Points, in no order, along strands that fork and pass close to each other.
Points whose rows are less than 57 apart are linked; no others are. Some points are linked to none.
k_182:  37  -1  19  13 -34 -35  21  -7 -10  -4
k_510:  15  -4 -53 -60 -45  52 -94 -24  -5  23
k_256: -59 -62  58   1  61   2 -15  32 -21 -17
k_560:  0 47 -9 65 20  1 54 -9 60 15
k_737: -40 -47  58 -15  51  12 -13  18 -48   1
k_224:  21 -14  37  30 -12 -17  31   2  -6 -14
k_850:  57  19 -25 -12 -54 -41  12  11  13 -30
k_944:  26  15  -7 -24 -13  18  14  20 -27  22
k_210:   8   8   5 -50   2  33 -28  -1 -56  45
k_544:  45   9 -53 -48 -74 -21 -37  -8  10 -42
k_696:  54  13  -4  12 -47 -43  29   7  13 -18
k_846: -50  29  10  72  48  16  36 -30  60   7
k_727: -42 -62  64  32  30  -4   8  21   1 -44
k_928:  -2 -34  53  42   6 -11  28   3  -2 -31
k_407: -95 -13  17  57  80   1   2  -8  47   2
k_214:  8 16  5 26 14 14 48 17  9 16
k_8:  55  23 -52 -33 -58 -42  -9   9  17 -37
k_548:  43   2   1  -5 -50 -52  -8 -23 -18   2
k_276:  47  -3   1 -16 -67 -36 -28 -29 -19  -5
k_651: -76 -14  29  55  73  17  14   1  37  -2
k_744: -8 -1 26 32 29 17 40 14  2 10
k_303:  13   1  19 -15   0  29  19  19 -31  15
k_738:  29  28 -70 -58 -36 -25 -25   1  -4  -4
k_202:  31  29 -33   1 -11 -20  39  21  11  10
k_896: -21  34   6  71  34   2  48 -22  58  11
k_811: -76  22  17  68  54  29  22 -34  65  -6
k_973:  28  18 -30 -42 -24   5  -5  10 -25  19
k_60:   7  -3  27 -16  12  54  22  33 -25   8
k_553:   9  33 -16  40  16  15  55  16  37  16
k_123: -53 -15  34  50  58  22  30   6  27  -5
k_330:  13  13 -22 -61 -18  43 -51  -9 -46  45
k_929:  33  -2 -32 -35 -63  -4 -75 -44 -14  16
k_836: -58 -68  58  20  47 -10  -7  28  -7 -33
k_185:  40  -8  -7 -26 -70 -22 -56 -40 -21   3
k_799:  -8 -12  32 -34  26  26 -17   0 -61  34
k_11:   3 -11  30   5  11 -22   8 -11 -44  18
k_867: -25 -29  46 -24  42  13 -13   4 -60  22
k_863: -30 -14  34  35  49  16  31  12   1   5
k_17:  28   5 -59 -46 -57  -4 -78 -35  -6  13
k_259:  38  24 -45 -37 -36 -14   2  10 -10   3
k_37:  -3   1  23  59  23 -31  42 -13  20   5
k_611: -113  -17   16   57   66    7  -15   -8   69  -24
k_596: -28 -49  63  44  17  -6  22  10   5 -41
k_201:  30  41 -86 -48 -18 -39  11  24  21 -35
k_130:  29  34 -89 -62 -27 -38 -12   9  11 -29
k_113:  4  2 24  5 18 67 42 41 -1  0
k_75:  23  14 -80 -62 -45 -20 -63 -22   0  -9
k_300:  12   4 -40 -60 -31  43 -81 -23 -26  42

A fork is a point with three links, a tip a point with one. Leave the first point through the second and follow the links. Name the first fork or tip that comes.
k_929, k_17 -> k_738
k_553, k_214 -> k_611
k_744, k_214 -> k_811
k_727, k_596 -> k_182
k_867, k_799 -> k_510
k_182, k_696 -> k_544
k_944, k_303 -> k_113
